Points on a hilly landscape, in no order, each with its height.
From any point a climber takes the steepest step (rise divided by distance) to one of its 4 nearest points. It stops when none of these is higher. Distance is the straight distance between rows; heights are no part of it.
lat: [ 25 -14  31  -9  28 -24  27   7 -12 -24 -27  34  15]  height 17.9
dosi: [ -2 -24  10 -19 -41  28   9  18 -12 -21   8 -18 -17]  height 51.6
Peku: [ -1 -15 -15  -3  50 -18  28  -8  -9  36 -17  -1  35]  height 41.2
kina: [  8  40 -21   1   7   2  11  -6  26 -14 -22 -35  -6]  height 48.9
Garog: [  0  -5 -24  -8  -3  -6 -37  -6  11  21   4 -24 -25]  height 38.1
birud: [-42 -27  17   6 -11   1 -26 -16  16   3  31  16 -10]  height 57.2
kipa: [ 43 -18 -41  -7   6  19  -4  12 -24  24 -20 -21  -5]  height 50.6
dod: [ 46   4 -51  -1  21   0 -15  -6 -31  31 -28  -4 -14]  height 62.1
mavur: [-27   7  31  -7 -22  11  35  -4  -9 -25   8  -2  41]  height 34.3
Kes: [ 18 -19  22  -8  33 -10  53   6 -18   2  -4   7  27]  height 11.2
teki: [ -4 -34  22   1 -10  22   2  -1  20   1  37  -2 -37]  height 61.5
gidi: [-41  -3  34  -6 -19   8  19 -21  19 -44  22   8  10]  height 58.6
Tal: [-39  -9   5  12   1  -3 -30 -12  30  -7  23  14  -8]  height 45.4
luku: [-15 -30 -23 -20 -16  12  -8  11 -21  19   0  -9   9]  height 34.7
tanur: [ 11   6 -16  -4  25  16  35  -2   6  -5 -18 -32  28]  height 42.9
mek: [  7  38 -34   2   3 -13 -25  -2  16  -3 -30 -20  -7]  height 59.9
Gaf: [  4   4  39  -8  -6 -14  52   9 -24 -11  -1  10  36]  height 19.5
rakis: [ 10  -6 -29   3  11  -3 -27  15 -21   9 -28  18  30]  height 63.8
romit: [ 21  33 -13  28  16  -9  -5 -16  -5  49  42   1 -50]  height 25.5
moge: [  2 -11  37 -11 -40 -20   0  -7 -45  34  -2  35  35]  height 23.5
tuk: [ 11 -16   7  12  11  14  -7   2  21  18  35 -13 -45]  height 58.8
lupeg: [-35   3  21  -9 -33  -6  -6   0 -26  -3  -8  20  37]  height 32.3
fisef: [ -9  -4   1 -12  11  10  41   6   1  -8  -5 -23  31]  height 62.2
Fug: [  4   6  31  -2 -21 -27   8  11 -29   0 -14  37  36]  height 26.8
sukib: [ 43  29   8  46  -8  37 -23  18  15  -3  38  19 -24]  height 47.9
bam: [ 28   0  10  -3 -16  17 -17  18  20 -15  18 -25 -47]  height 53.4
zosoz: [  1  49 -11  17  11 -28 -18 -13  27  -1  -6 -14 -37]  height 24.8
muvu: [  8  -5  12  -4 -30  12 -40  32  16 -27  10  -1 -41]  height 49.2
Duve: [ 43  14 -11  49  -3  52   8 -12   7  16  48  10 -15]  height 46.3
ravos: [-27  20   2  21  12  -6 -32 -10  32   8  14   7 -22]  height 23.6
pab: [  2 -27  10 -10 -19  29  -6  14  14 -12  22 -21 -35]  height 58.0
megas: [  3 -16   8  -3  -7 -22  -4  14 -35  17 -20  38  30]  height 32.1
kani: [ -2 -33   1 -13 -34  10  17  12 -41  19  -3   3  13]  height 37.9
Vin: [ 29  37 -38   9  22  -3 -16   5  -4  -1 -47   1  15]  height 63.5
vazad: [-12 -12   4  38  16  12 -24 -17  20  29  37  21 -16]  height 56.0
ditu: [ 16  -6  40 -10   5 -34   8   4 -12 -23 -27  46  18]  height 61.2
Fevid: [ -7  24 -33  -1   3  -8 -30  -7  12   0 -23 -20  -3]  height 51.5
vuk: [-18 -12 -10 -11  34  -9  36 -11 -14  21   2 -14  47]  height 42.5
fovi: [-14  32  -9  19  12 -18 -32 -15  28  15  12  -7 -36]  height 21.1
sim: [ 30  44 -61   4   8 -17 -22 -18 -20   9 -43 -11 -13]  height 71.1
Zovuk: [-24  15  -1  -6  -1  10   7   6  21 -32  -5 -18  14]  height 18.6
Paved: [-35   1  -5 -12 -16  -2 -18   8  -4 -10  -2  -5  20]  height 66.3
zuf: [-49  -2  39   5 -29  -2   3 -29  20 -38  29  36   4]  height 46.7
sibe: [-27 -23  -6 -17 -28   4  -8   3 -28  15   1   6  22]  height 40.2
keke: [-48   2  20   0 -14   3  -8  -9  24 -32  13  11   6]  height 39.5
Kena: [-22  20 -11  -1   5  -2 -24   3  27 -18 -11 -19  -4]  height 28.3
kof: [-28 -12  16 -19  -2  16  41  -7  -2 -16  14 -28  30]  height 41.3
Sedi: [ 40  -7  11   4  48  -8  23   9   5 -19 -35  25   9]  height 1.4
fud: [-43 -23   1 -15 -24   5 -15 -12  -2   5  14   4  -7]  height 49.3
vod: [ 13 -23  -7 -11 -28  30   7  31 -16 -14  -3 -22  -6]  height 46.6
rabib: [ 25 -10  41  -8  10 -31  48  -1 -15 -13 -17  22  16]  height 9.1
zeni: [ -6   4  11  -3   2   1  25  26  -9 -24 -17   5  45]  height 19.9
lib: [  9  46 -40   0   1 -41 -27 -20   2  15  -7 -14 -51]  height 28.9
bop: [ 21  22 -18   4  22  11  11  11   7 -13 -38 -11  28]  height 48.1
Ber: [ 13  17 -22  -1   7 -23 -24 -16   7  38  15 -22 -52]  height 31.5
Nane: [ 35 -26  23  -8  43 -18  42  -4  -7 -14 -18  20   7]  height 4.5
kon: [ 23 -11 -22 -15  -9  13  -8   5   7  10   1 -39 -32]  height 46.4
mab: [-13 -36   7  28   4  21 -13 -11  16  25  45  24 -27]  height 66.6

Write out the way that a climber takes from each point below.
Kes: Gaf mavur gidi
Garog: Fevid mek Vin sim
kina: mek Vin sim
rabib: lat ditu
kipa: dod sim
bop: Vin sim

For each start below, name the point where the climber stops.
Tal: mab
fovi: sim
lib: sim
Nane: ditu
Ber: sim
